A landscape with many peaks, sampled at points; each row gives a point and its height.
A climber steps from a point to whichever of its 2 nearest points has the largest rise for the distance, and stops where none of them is higher. Distance is the straight distance between rows; heights are no part of it.
fozo height 56.0: [166 125 104 150 161 144 147  89 153  76  95  94 204 162 144 188 122  98
 157 102 110 106 102  86 145  70 133 147 141 108]
mika height 54.2: [116 102 143 132 124 128  52 119 127 146 147 114 181 103 128 131  96 135
 154  98 118  88 104  86 101  97 111 145 125 135]
Gemaz height 34.0: [169 134 119 149 150 108  77 146 157 108 143 162  88 137 147 122 106 167
 120 137 160  82 148 164  73  69 162 109 148 100]
peta height 67.3: [115 129 144 130 139 130 145 138 118 188 136 166 169 107 110 134  54 116
 153 107 113 126  73 113 135 145 108 173  78 121]
zipi height 10.6: [156 146 131 155 107 109  79 106 117 140 127  80  98 161 162 186 154 115
 137 163  92 128  44  80 116 132 120  90  97  83]
sal height 47.3: [122 107 102 128 179 105  93 102 118  84 139 130 160  57 150  93 160 169
 148 122 149 106 208 136 101 164  91 121 185 150]
fupan height 72.2: [129 142 120 140 104 138 101 168 131 140 150 142  99 118 115  84 122 165
 117 144 130 104 151 176  88 108 159  73 155 120]
non height 62.4: [122 154 132 160 115 124 167 151 145 164 112 147 128 129 124 139  74 122
 138 134  96 137  49 145 113 131 148 116  95  93]
nole height 14.3: [154  82 133 117 188 111 151 107  96  93 135 179 128 105 113 104 113 135
 121 133 162 162 198 133 130 196 105 169 108 125]
tev height 31.6: [130 107 133 110 106 142 109  96 116 131 143 101 118 171 147 149 166  57
 142 104 119 140 125  56 175  91 138 193 104 171]
Ril height 62.3: [122  80 117 124 211 132 113  74 143  74 129 128 225  92 122 136 179 115
 134  94 123 109 192  85 153 176  68 183 147 160]
dudi height 52.8: [ 72 143 118 117  91 120 122 104 115 158 139 113 148  64 125  72 142 164
 130 152  85 136 138 174  64 182  59  84 163 136]
kapov height 32.5: [ 84 189 101 132  92 133 216 167 153 153 109 129 115 120 112 121 120 140
 110 161  73 144  79 190 117 147 130  72 156 100]
bagi height 63.0: [110 100 129 109 170 136 215  94 130 103  98 138 156 126 125 145 149  91
 113 107 139 167 164 101 194 194 109 178 112 137]
Vus height 70.1: [104 105 140  87 150 143 150 121 112 127 133 147 160  98 130 113 137 127
 135  94 152 132 188 113 165 151 124 198 126 182]
Vevab height 23.6: [130 125 135 103  87 159  86 164 112 162 164 132 110 138 121 119 135 117
 127 121 131  90 132 107 145  72 167 139 116 203]
zerap height 19.9: [108 140 126  91  96 170 147 185 135 155 167 160 121 106 113  97 130 152
 132  97 142 103 153 153 149  81 180 143 140 202]
Fazo height 25.4: [133 117 150 111 117 109 106 133  92 163 156 145  94 143 132 142 123 114
 132 126 146 149 126 109 135 149 139 170  71 133]
zafu height 42.4: [118 156 104 158 141 119 129  99 144  86  87 107 152 109 116 125 146 156
 152 161 101 124 135 178  86 147  72  68 195  64]
geza height 64.7: [ 93 162 130 160 111 124 199 155 135 181  95 160 156 100 131 136  53 124
 146 136  82 144  34 135 124 157 121 127 102  95]
Feso height 62.5: [ 94 117 113 101 159 134 186 134 121 102 142 148 174  63 113  73 133 162
 119 129 139 123 217 174 128 178 102 147 179 148]
zufi height 29.0: [145 109 138 127 108 134 118  91 137 117 127  98  91 192 168 176 159  49
 127 120 129 144  94  75 177 107 160 179  69 154]
mogos height 61.8: [152 137 110 146 144 139 167 129 172  68  87 118 135 192 132 195 140 106
 118 109 132 123  99 111 161  70 158 125 137 120]
zan height 7.3: [150 157 112 127 113 142  88 156 159 113 129 124  80 159 132 142 174 142
 112 145 131  95 122 142 118  68 161  72 163 125]
rem height 55.9: [156  94 152 152 172 119 136 105 138 101 109 147 127 159 125 168  99 101
 137  99 148 132 108  97 154 123 126 184  80 116]
detel height 75.8: [118 110 153  93 112 145 128 150 117 175 153 177 121 136  88 107 101 105
 143 104 155 123 130 117 184 100 150 203  78 191]
Zofub height 67.6: [148 135 123 162 181 115 197 130 155  80  66 144 136 151 110 162  97 135
 123 130 141 153 115 155 130 142 140 131 141  63]
nagu height 42.0: [ 58 122 116  73  86 180 170 124 129 164 149  67 178 108 118 118 175  92
 123 103  84 128 124  92 159 131 108 153 149 198]
pob height 67.2: [ 96 163 122 151 130 145 192 135 132 177  94 135 187  89 155 150  67 108
 157 121  75 135  26  89 133 150 112 143  95 111]
gepir height 35.6: [112 180 106 137 106 128 202 159 163 120  86 118 102 147 115 107 124 149
 118 171  84 141  97 209  92 129 121  69 162  76]
Mafa height 37.3: [176 115 132 148 151  89  54 104 119  86 131 122  82 161 158 148 140 139
 119 149 181 124 157 113  89 121 140 111 120  92]
divo height 50.5: [104 137 117 128 119 115 106 120 121 133 129 111 134  84 129  98 146 152
 139 163 118 132 142 160  80 166  92  94 167 107]
pifir height 24.3: [ 98 158 135 128  90 119 143 124 107 196 138  95 108 127 139 136 133 113
 125 152  89 167  67 118 129 176 125 103  99 110]
senu height 35.5: [162 125 126 155 143 114  87 132 138  88 142 141  86 148 154 135 131 166
 119 156 175 117 162 154  92 103 141  98 139  96]
galat height 13.4: [159  90 125 127 173  98 181 122  93 103 134 173 128 112 107  98  79 132
 127 145 153 161 159 159 109 176 110 143 105  92]
sobe height 15.4: [121 130 130 132 131 135  86  88 131 124 117  73 158 113 152 160 166 124
 138 132  89 128 102  87 110 132 102 106 150 105]
popo height 63.6: [100 166 116 162  75 123  78 141 125 173 141 123 124  89 122  69  99 172
 109 146  93  95 103 181  64 129  97  52 143 105]
dofod height 49.0: [160 127 132 189 182 101 120  97 147  99  85 121 184 133 151 183 104 130
 165 116 112 106  71  90 107 124  93 119 133  65]
bok height 66.0: [107 111 141 113 143 137 201 107 125 137 113 134 132 153 122 147 114  85
 127 106 138 153 135 109 178 173 123 197  94 143]
zonab height 16.9: [134 140 133 114 100 172 179 159 161 126 119 105 109 180 120 159 157  98
 106 121 116 121  99 129 168  72 173 132 151 165]
lud height 60.5: [139 135 130 144 128 123 166 176 131 148 123 172 120 153  99 140  59 135
 131 128 120 137  68 164 123 121 144 141  87  82]
zom height 58.8: [152 134 141 144 155 135 158 150 147 130 108 164 146 157 110 169  72 119
 150 101 125 124  74 132 138 109 160 153 105  97]
dofor height 59.6: [141  92 151 141 188 100  58  87 117 125 150 142 195  90 138 135 110 111
 164  97 123 105 129  55 128 150  82 188  91 130]
fogu height 18.2: [140 108 136 113 131 103  85 104 107 103 153 117  82 139 146 116 150 138
 114 139 180 142 169 109 133 136 137 127 118 140]
gel height 60.1: [112 128 137  93 100 145 118 133 129 135 158 117  87 134 127 118 149 143
 113 123 149 129 160 128 137 119 164 124 136 171]
Ralo height 18.5: [110 133 147 109 105 158 127 183 125 179 162 171 142 101 100  92  74 148
 138 101 138  99 146 138 129  87 158 159 129 180]
vor height 41.8: [152 121 139 147 168 133  98 102 146  71  99  97 142 143 132 171 156 129
 130 130 139 128 130 118 130 110 119 115 161 120]
lale height 35.7: [106 148 120 103  85 158  83 113 131 155 147  81 124 140 137 127 185 119
 116 133  93 118 117 111 132 107 129  91 144 164]
Bofan height 62.6: [144 114 132 127 118  96 164 140  72 164 140 158 119  83 106  69  69 135
 119 156 122 162 128 166  77 176 101 116  65  63]
bup height 46.8: [166 143 128 185 180  93 133 108 161  85  74 130 149 140 131 179 109 148
 154 132 129 115  90 146 106 117 116 107 146  54]
Kedi height 72.6: [122 122 148  86  97 154 143 135 128 161 149 147 115 162 103 127 121  72
 133 103 132 128 123  99 203  93 161 208  82 208]
Pif height 42.2: [ 96 134 113  95  87 163 116 105 130 121 144  45 160 135 145 133 176  94
 120 122  86 126 117  82 159 115 125 115 153 160]
vovi height 69.5: [164 127 130 161 172  94 189 128 135  89  82 159 132 136 117 144  78 134
 135 159 130 140  96 163 100 146 116 118 127  49]
Donob height 68.2: [149 142 121 117  98 132  85 170 116 152 179 154  80 126 146  91 130 150
 118 136 162  96 156 158 108 103 175  96 133 150]
ros height 28.4: [143 111 148 145 169  91  89  84  89 157 141 130 146 115 153 140 123 100
 146 127 124 164 110  74 124 199  80 177  67  92]
pak height 73.2: [112 158  94 129 130 161 177 140 179  68  81  93 156 156 106 158 166 149
 117 113 128 119 146 144 163  80 138  96 202 137]
Zur height 16.7: [140  95 134 111 162 107  95  97 102 103 152 133 105 108 152 101 139 139
 116 117 183 141 197 124 129 175 128 147 130 140]
sezin height 17.9: [ 81 126 152 114  85 138  79 164 116 184 158 151 156  83 115  90  94 162
 144  89 122  80 128 122 116  88 136 144 124 184]
sevok height 56.6: [123 130 102 136 174 153 202  89 151  95  94 109 192 127 140 170 156  97
 149 114  99 152 122  86 177 153 102 142 148 135]
gagi height 59.8: [169 125 148 153 125 117  44 145 125 148 164 164  87 151 126 131  95 146
 123 128 156  87 110 136  94  78 158 121  99 109]
mogaf height 5.8: [100 191 117 165  80 113 157 144 139 183 107 128 111 124 124 105  94 136
 126 161  72 139  48 173  93 146 117  67 123  73]
tuded height 59.0: [ 98 122 119 114 165 111 167 107 131  95 122 146 195  60 104  91 131 164
 128 141 113 131 174 176 108 191  76 131 170 126]
sabu height 62.7: [143  80 149 146 192 117  71  78 127 101 124 129 181 111 141 141 138 130
 151 111 144 126 150  89 125 153  83 165 124 129]
mon height 71.3: [145 105 115 133 193 141 100 100 162  68 111 125 188  97 131 130 147 147
 146  89 160 103 190 101 125 110  93 141 192 154]
Lav height 58.9: [171 116 122 140 158 156 142 113 159  56  80 109 173 190 136 190 126 105
 129  96 141 104 112  91 175  51 156 147 155 130]
Sunik height 11.0: [155 103 129 128 151 110 165 105 110  66 100 145  76 174 135 137 130 101
  85 124 181 176 202 123 149 178 150 148 101 113]
naro height 60.0: [122 122 121 136 140 100 174 124  83 145 117 138 134  87 105  83  90 139
 120 160 100 168 131 176  79 193  86 122 108  81]
Mun height 67.4: [177 126 135 165 159  92 138 133 132 121 124 145 108 161 117 159  74 133
 123 147 128 131  87 159  95 135 130 122 102  53]
kegi height 55.1: [119 119 117 131 150 114 137 105 124  95 113 132 146  89 109 101 152 155
 140 148 118 142 182 160 112 178  85 104 178 113]
Tutuk height 34.3: [117 107 119  86  93 164 130 100 120 126 151  93 146 155 135 122 153  71
 141  94 109 118 136  75 177  90 145 177 119 195]
kidi height 52.7: [104 118 144  88 110 125 147 125  93 144 159 141 112 108 113  97 148 120
 116 132 133 169 164 138 142 188 121 153 115 141]
kive height 30.2: [150  90 148 131 164  99  95  76 109 111 137 134 132 129 155 151 145  98
 139 130 150 157 145  65 144 179  96 179  91 107]
midu height 66.5: [111 127  93 126 146 164 148 122 165  79  85  85 190 136 110 152 154 131
 139  99 119 103 146 121 161  72 123 118 202 156]
zuta height 51.8: [ 93 118 127  94 118 109 107 130  79 172 179 136 141  65 137  75 128 160
 132 136 138 139 184 137  98 179  97 142 111 141]
nek height 46.2: [138 133 136 156 165 156 162 159 181  89  76 131 175 146  98 166 110 147
 139 105 134 102 124 150 139  70 139 134 179 116]
linel height 26.6: [109 164 116 130  92 133 180 143 126 164 128 108  92 143 143 140 126 117
 130 159 102 172  70 147 128 174 141 105 108  90]
gizup height 42.5: [122 134 136 130  79  99  97 153  83 189 158 128  91 119 126  93 110 136
 113 164 112 154 106 152  90 168 129  82  88  91]
gef height 52.6: [122 119 111 124 163 144 155  87 142  96 101  90 196 130 129 149 160 111
 141  92 102 126 133  86 155 121  83 151 155 145]
Kevum height 55.2: [ 88 132 119  99 103 109 104 154  84 174 172 168 134  63 133  45  99 165
 118 121 140 134 175 165  98 146 120 124 127 149]
vil height 45.6: [124 132 124 108  87 103 135 131  74 162 161 106  77 111 130  86 135 128
 103 179 107 171 131 151  98 180 110  95  96 107]
nurag height 67.9: [114 164 126 149  81 141 105 153 141 153 127 142 107 115 116  80 123 164
 111 152 107  93 110 187  66 104 132  63 148  93]
soker height 22.3: [113 154 150 109  70 139 125 170 101 197 169 161 117 112  92  87 105 134
 116 133 119 126 118 155 109 136 143 117 102 137]
gabif height 61.0: [129 137 133 133 118 135 161 190 126 137 131 167 143  91  93  74  61 173
 132 136 120 113 134 198  81 116 123 127 142 119]
bisub height 11.7: [127 129 119 135 160 130 236 131 172  65  70 124 115 177 128 161 137 118
 102 113 152 166 163 135 180 141 150 114 155 120]
sobem height 56.2: [109 124 137  96 109 142 154 124 112 128 142 115 108 134 127 114 157 125
 108 133 151 154 152 129 156 146 132 144 134 150]
Dab height 53.1: [150 106 132 135 159 136 107  92 146 103 113 103 191 140 142 171 116 105
 155 102 106  96  96  76 116  93 108 147 127 104]
Sut height 2.3: [159 141 128 120  77 131  53 141 127 150 160 109  60 178 152 145 193  96
  99 159 121  95  96 105 132  91 168  80 107 156]
Moba height 38.5: [126 170 114 154 129 124 151 146 164 109  92 128 120 134 114 133 130 164
 133 149  98 129 102 189  85 116 123  90 172  71]
tuk height 58.7: [ 70 146 136 144  83 112  76 128 106 181 152 114 149  69 124  52 127 162
 122 154  93 118 125 161  68 151  87  68 148 111]
bik height 26.8: [160 129 138 133 108 113 108 119 131 121 132 108  79 194 158 185 156  81
 106 140 125 134  78  85 164  94 159 131  86 132]
Tola height 22.2: [133 150 137 122  95 143 126 146 135 152 134 102  95 157 130 144 151 106
 116 145 107 133  82 129 126 124 149  96 125 125]
beru height 42.9: [129 107 118 111 149 109  59  75 113 104 154 101 138  86 170 112 190 139
 132 137 147 129 185  83 117 159  85 128 145 159]
Mavus height 66.7: [104 112 126  89 161 138 163 124 121 106 132 138 147  97 116 107 147 142
 115 113 144 135 196 140 146 177 109 170 158 172]
leri height 59.9: [108 120 100 128 188 137 220  92 157  82  68 140 186 121 126 159 152 100
 124 103 129 166 154  98 191 192 105 148 146 135]
sev height 20.6: [103 148 131 114  65 130 109 190 104 203 184 173 109  93 113  59  90 154
 119 121 129  98 134 171 100  96 158  95 121 147]
ger height 4.5: [110 162 109 155  94 121 182 152 132 170 102 131 134 101 119  70  82 143
 125 160  78 148  72 202  80 154 104  85 121  68]
vuliz height 70.4: [179 118 125 133 107  97 101 144 112 136 144 147  62 147 133 112 101 149
 103 170 122 138 115 165  76 116 141  97  85  75]
Getat height 64.2: [134 134 128 103 107 131 103 150 120 146 186 133  74 120 152  99 155 143
 131 119 174 124 183 137 129  86 175 116 144 196]
zib height 50.9: [130 116  97 136 187  99 111  83 120  59 114 132 163  82 136 110 156 162
 136 143 145 131 213 143  99 175  82  98 194 117]
neze height 6.9: [142 132 141  89  61 149  95 143 106 182 180 128  57 154 123 110 176  93
 111 136 134 127 122 113 165 113 170 126  94 205]
kodek height 47.4: [ 73 140 107  89 101 174 174 126 135 152 133  88 174  93 116 123 166 125
 130 123  90 123 129 123 155 136 109 124 161 167]
fezim height 65.0: [151 107 146 135 138  99 132 152  80 154 140 173 105 118 113  96  60 150
 127 144 142 159 125 169  83 149 130 133  82  83]
lita height 10.4: [147 103 104 145 171 120 203 100 157  50  48 143 129 168 125 150 134 104
  93 110 160 164 195 138 172 168 135 123 144 100]
daza height 56.1: [165 103 150 158 157 111  90 112 129 127 132 142 121 159 128 171 104 114
 144 115 158 124  88  94 136 105 138 167  83 100]
mazi height 23.8: [154 152 117 107  81 160 113 185 145 161 156 151  62 153 130 118 157 116
 107 129 152  87 150 149 144  75 190  99 146 190]
Nuluv height 21.7: [132 121 138 107 103 129  60 139 109 166 175 128 113 111 144 114 136 141
 130 125 144  90 139  98 126  95 146 112 145 178]
Degi height 11.8: [171  87 127 130 180 110 156  99 109  63 102 147  87 153 132 133 108 121
  93 138 175 165 184 140 123 170 121 138 112  84]
nufuz height 67.5: [157 125 122 146 131 103 118 135  85 118 124 145  91 120 119 111 101 151
 117 158 137 140 129 160  75 153 117 104 109  71]
pume height 58.5: [ 90 152 151 129 101 139 190 179 122 184 128 153 144 101  85  88  66 134
 121 112 104 129  91 184 125 141 132 133 106 113]
dabir height 47.8: [ 98 135 114 112 127 157 137 100 128 124 119  60 206 123 135 144 158 101
 141 103  82 118 107  84 146 115 102 131 150 152]
pofa height 4.2: [171 139 139 144  91 132  63 152 146 156 141 128  71 171 138 160 147 115
 105 155 125  80  79 131 101  71 163  83 106 125]
pidas height 14.5: [147  92 154 119 140  89  63 105  96 133 159 149  93 135 156 122 123 107
 154 115 187 132 161  74 150 116 139 202  74 163]
tamur height 39.2: [165 111 137 159 169 102  74 102 134  62  97 113 113 151 147 176 146 133
 121 136 171 123 143  93 115 115 129 123 122 101]
ged height 44.0: [144 143  97 168 166 123 128 109 166  68  65 113 181 133 115 169 134 161
 147 125 118 116 111 141 116 106 116  90 181  66]
lobul height 48.0: [155 115 131 146 171 151 110 140 172  79  98 126 145 142 109 167 112 149
 142  97 156  94 138 126 130  63 145 139 157 132]
gigo height 63.1: [104 135 146 134 115 137 134 185 119 172 131 188 149  96  83  87  42 159
 133 118 134 109 117 174  90 105 132 119 110 112]
tef height 41.3: [129 158 116 159 131 139 117 163 181  96  97 126 133 138 112 115 119 183
 129 129 106  91 121 190  88  70 122  78 191  87]
til height 18.3: [104 139 130 129 122 127 110 116 124 160 123  97 167 104 134 117 144 135
 131 133  89 120  96 119 121 148  93 112 143 120]
tuku height 13.6: [139  94 156 103 137  92 104 103  99 130 154 166  71 159 135 120 127  98
 131 108 192 158 163 102 157 142 142 215  73 161]
vof height 60.9: [105 138 141 116  97 114 155 188 108 197 143 189 138 100  68  80  39 142
 123 127 126 132 123 172 111 133 145 146  81 106]
lisiv height 49.1: [115 159 108 130 135 147 202 128 154  98  79 105 139 148 112 165 141 124
 136 133 115 150 102 139 160 134 131 121 157 120]
Valep height 23.9: [123 127 144 106 106 125 129 156  95 171 154 149 103 128 108 111 114 121
 128 135 143 137 114 136 128 135 135 132 101 124]
Bez height 21.5: [123 125 124  94  87 167 102 139 120 144 175 120 122 140 144 116 166  97
 131 103 135 100 165  99 169  56 171 158 146 231]
kapo height 19.0: [129 106 126 109 101 150 109 125 137  98 144 109 103 168 145 137 182  81
 124  93 160 120 165  91 182  57 171 151 137 210]
lumef height 45.2: [135 141 117 128 145 153 150 121 145  93  92  94 142 142 136 160 162 129
 133 121 116 126 132 114 147 113 127 107 152 129]
tevaz height 69.3: [ 99 139 140 150 131 138 160 132 127 179 123 137 202  93 141 126  53 102
 156 103  89 116  51  92 137 140 102 164  84 124]
gul height 5.6: [155 143 125 146 113 138  96 162 148 129 129 138  70 165 110 142 134 143
 111 157 130 105 100 160 108  83 165  84 126 102]
paliv height 49.9: [167 102 137 139 151 136  72 129 148 101 127 123 140 136 138 147 118 135
 145 105 151  86 138 108 131  67 150 133 137 138]
Vufa height 66.8: [131 107 107 135 166 157 106 107 162  63  98  97 208 114 119 139 151 150
 154  99 139  93 170 109 128  70 111 131 200 159]
Leka height 29.3: [ 81 192 103 124  90 148 234 160 149 157 108 112  97 132 138 140 129 115
 117 160  76 170  54 155 140 172 140  97 136 105]
Pitaz height 16.0: [123 121 118 121 120 122  99 102 132  80 136 109  80 140 162 136 183 143
 110 125 168 135 195 109 139 126 145 112 162 157]
nuva height 8.8: [118 122 136  77  70 134 100 134 104 162 180 136  75 140 127 102 155  97
 125 128 144 141 141  94 180 120 169 178  91 217]
Sifo height 12.9: [145 123 134 152 134 103  69  79 124 132 128  82 138 144 161 165 148 107
 144 139 102 138  76  85 105 129  95 119 112  94]
veruz height 21.4: [101 144 130 124 102 124 103 110 105 172 141  68 119 120 144 134 153 126
 133 141  81 131  75 103 129 157 107  90 112 121]
mol height 9.9: [141  82 126 127 162 113 178  97 142  57  73 135  92 160 138 143 150 100
  80 107 174 174 217 116 172 175 132 130 131 124]
dofa height 12.8: [121 136 100 112 119 125  67 114 136  89 144  82 108 124 170 132 201 168
 116 141 156 124 178 121 126 106 139  70 183 159]
zil height 12.4: [128  96 143 106 115 117 132 114 104 115 143 147  63 156 144 127 144  98
 103 123 171 171 187 109 158 158 153 170  80 158]
Liduk height 32.8: [133 101 127 122 153 127  86  69 122 123 140  94 127 127 161 154 184  91
 131 124 138 153 140  56 144 187  96 151  99 129]
Tevot height 24.7: [150 126 134 146 104 110 114 131 133 123 125 101  78 187 137 170 154 109
  98 170 132 139  86 124 144 116 151  98 103 103]
naso height 69.0: [115 110 146 109 128 142 164 127 132 133 130 134 134 163 116 139 123  89
 128 109 148 142 123  97 185 115 147 189 109 169]
keli height 65.3: [112 130 156 142 104 135 119 162 109 177 133 158 159 112  95 107  63 141
 139 108 115 117  92 134 115 123 122 150  95 119]
Figi height 57.9: [170 108 158 164 144  98  49 128 124 145 133 153 117 147 134 163  88 137
 141 120 146 101  79 112  96 103 135 138  89  99]
lopi height 46.3: [101 146 109 149 118 126 113 123 137 114 102 113 157  99 116  85 137 168
 143 164  87 116 136 188  62 151  70  78 189  92]
nura height 15.0: [116 121 135  99 117 166 187 147 156 113 116 121  96 173 115 155 150 103
  97 120 143 135 143 127 196  88 175 154 133 172]
tid height 49.2: [ 99 126 137 107 108 118 160 122  97 143 136 115 114 115 112 103 132 129
 115 165 107 164 142 149 116 182 114 116 116 116]
mizo height 12.6: [187  99 127 132 173  93 175 111  96  89 123 153  89 135 127 135  84 126
 110 147 162 164 162 157 106 167 122 128  91  52]
Nif height 40.2: [126 137 155 127  85  94  69 135  86 194 166 136 102 125 130 116 107 122
 119 152 121 144  94 118 101 153 126 114  65 112]
Dola height 7.4: [107 174 122 163  90 124 152 133 144 180 112 107 118 125 166 151 106 123
 127 163  63 137  12 136 105 144 136  76 110  78]
Gibu height 47.9: [106 117 128 103 136 114  81 114  99 142 161 122 142  69 146  98 162 152
 134 139 133 130 177 110 109 178  94 133 143 165]
nasu height 8.9: [137 161 127 152  93 112 122 117 124 165 118  95  94 146 163 177 122 109
 126 169  76 138  24 101 122 145 132  90  91  83]
Loz height 9.7: [139 135 114 140 116 134  75 136 148  94 140  93  83 133 152 133 177 161
 108 146 137 104 153 141 101 106 143  68 178 125]
Baru height 55.7: [ 86 142 124 118  93 138 177 159 109 177 130 164 134  84  86  78  88 139
 112 141 101 156 115 181 105 162 111 120 115  94]
faz height 57.2: [132 127 132 139 153  99 177 111 109 136 115 136 139 108 118 125 101 128
 135 155  97 166  90 153 120 205 100 126 115  78]
finas height 61.5: [147 117 161 142 101 111  59 163 113 177 160 172 107 123 114 116  62 130
 129 117 145  85 104 131  93  89 147 129  71 126]
pog height 52.3: [102 161 102 138 158 135 226 115 153 103  72 117 153 114 124 148 130 127
 144 140 102 159 107 153 147 180 112 117 172 108]
magu height 19.8: [149 123 122 121 126 104  57 131 108 123 178 112 106 123 157 119 143 141
 133 137 163 115 166 110 119 115 148 109 135 146]
Misep height 65.1: [158 144 121 154 160 124 189 137 173  73  75 121 125 177 128 180 127 140
 111 127 132 133 104 155 149 104 149 125 149  86]
selu height 63.2: [158 110 142 147 137 106  89 161 108 152 140 176 114 117 112 100  62 147
 130 129 149 112 129 145  94 119 134 142  95  97]
Teven height 26.7: [149 145 124 110  63 155  92 157 137 171 168 131  81 139 124 119 164 124
 107 135 111  91 119 131 121  81 158  75 132 176]
Dodog height 4.7: [153 131 126 104  57 158  74 142 124 156 171 116  43 165 146 144 197  88
 110 151 138 118 126 108 158  86 178 107 115 184]
moz height 73.0: [116 115 152  97 140 147 155 146 120 135 154 169 138 119 107 115 102 123
 144  96 166 127 173 119 173 122 149 213 107 188]
Zat height 65.7: [100 186  85 146 117 145 190 145 187  73  81  95 150 145 107 153 174 161
 122 135 101 123 112 173 141  90 129  73 211 115]
dek height 58.4: [ 85 171 105 123 110 158 193 144 175 116  83  88 155 121 110 133 171 146
 136 133  83 129 122 162 143 116 126  96 202 145]
lalo height 40.8: [133 150 123 177 143 117 102 111 165  74  83 108 160 124 134 148 140 178
 151 147 113  99 113 161  89 103  97  73 187  78]
mil height 57.0: [122  99 147 144 171 122  71 105 120 149 134 132 216  94 114 126 106 131
 167  84 116  87 112  75 107 124  79 173 106 136]
kugi height 52.0: [154 120 147 126 130 126  55 118 122 132 153 118 150 130 127 136 109 134
 151 107 124  91 114  87 114  61 135 133 129 146]
petez height 26.9: [130 107 157 136 135  93 107 104  82 165 144 133 113 132 132 140 126  95
 143 141 134 162  98  97 121 178 114 174  56  97]
gupuv height 37.6: [ 85 123 131  81 101 163 151 117 116 153 163  93 161 125 129 131 160  86
 139 111 103 131 130  77 177 128 118 173 124 178]
Pumoz height 13.2: [105 127 126 114 141 162 212 137 155  77  89 129 112 181 112 149 148 108
 100 105 154 156 172 135 201 121 156 150 150 149]
rim height 17.0: [146  98 145 109 116 138 114 114 135 106 123 135  93 158 144 135 149  95
 111  95 167 128 165  90 181  92 155 183 113 184]
fevu height 43.9: [114 113 105 104 168 121 124 119 121 101 157 124 140  80 155  85 150 169
 142 110 176 129 232 140 121 149 120 125 178 174]
bev height 21.8: [128 137 118  95  94 161 134 197 144 159 163 166  78 138 105 101 132 142
 114 126 149 109 151 175 143  83 184 115 149 179]
tifub height 37.2: [136  99 116 114 162 122  56  53 116  98 136  81 141 112 164 150 204 110
 138 125 128 144 165  50 142 164  74 141 138 135]
vom height 67.0: [136  86 119 141 196 130 109  71 141  70 101 127 187  95 142 142 160 122
 137 106 142 115 186  93 136 141  88 149 159 138]
dobut height 19.2: [109 144 140 136  91 127  69 168 110 193 166 160 134  81 121  70  87 165
 131 109 125  84 134 143  93 105 143 108 110 152]
dafa height 15.6: [130 100 149 110 135 119  83 126 113 125 162 148 100 131 149 115 129 110
 140 103 180 111 166  97 151 100 153 181 109 184]
nize height 10.8: [114 102 138  78  94 109 119 114  91 156 174 144  57 142 139 100 156  96
 111 126 174 168 185 101 175 152 159 175  79 193]
Rupa height 52.9: [ 70 167 108 112 120 163 209 132 146 127  87  78 178  97 100 127 152 138
 141 121  76 135 115 142 160 140 104 122 170 149]
kenef height 58.3: [115 123 115 119 127 123 128 164 101 160 146 175 151  66 107  63  78 180
 137 120 136 118 171 183  74 126 120 118 139 136]
riru height 54.8: [120 145 121 152 172 107 222 115 132 115  81 136 150 122 125 156  99 121
 142 147 101 172 101 139 138 197  95 127 140  88]
fep height 30.5: [112 155 127 107  43 164  65 144 122 183 173  89  99 128 137 110 179 114
 118 139  94 100 104 115 126  91 144  84 147 180]
dip height 68.1: [189 125 133 153 127 105 113 162 135 131 129 160  72 170 110 133  89 134
 107 155 149 127  89 173  85 106 157 118  86  68]
vore height 15.3: [143  99 135 136 193 113 114 107 109  96 124 144 139 108 124 117 128 146
 142 135 159 146 181 124 113 173 109 150 132 124]
Konud height 57.4: [175 121 144 155 175 129 159 132 145 108  84 146 149 173 140 189  79 102
 142 100 153 118  75 104 163 103 145 179  96 113]
Fedid height 19.5: [123 157 112 109  97 145 180 144 154 124 127  93 102 168 128 154 158  96
 114 138 101 142  89 121 168 127 160 105 131 141]
rotu height 50.8: [149 115 134 171 179 117 109  99 136 125 107 127 184 133 150 169  86 107
 158 104 117 103  68  84 122 123 105 150 102  94]
Nedoz height 43.8: [130 156 119 147 138 149 162 160 184  83  83 131 145 154 105 134 131 167
 134 117 122 104 133 184 113  73 138 104 188 113]

For each start below, name the point where the climber stops.
Nif: fupan
senu: fezim
Sunik: Vevab
pofa: Vevab
Ralo: detel
dobut: gigo
lalo: vovi
mogaf: mon
bisub: pak
Sut: Vevab
Leka: mon

Call two points neighbours if one is among the 2 nearest of the other. Go from one point of each pair to the other, from neighbour to neighbour, staying as high as possible. Name the lowest point that can't be avoided.
tevaz, fezim: rem
Vevab, mon: mol
fupan, vuliz: lalo
vuliz, vovi: Mun
mon, pak: midu
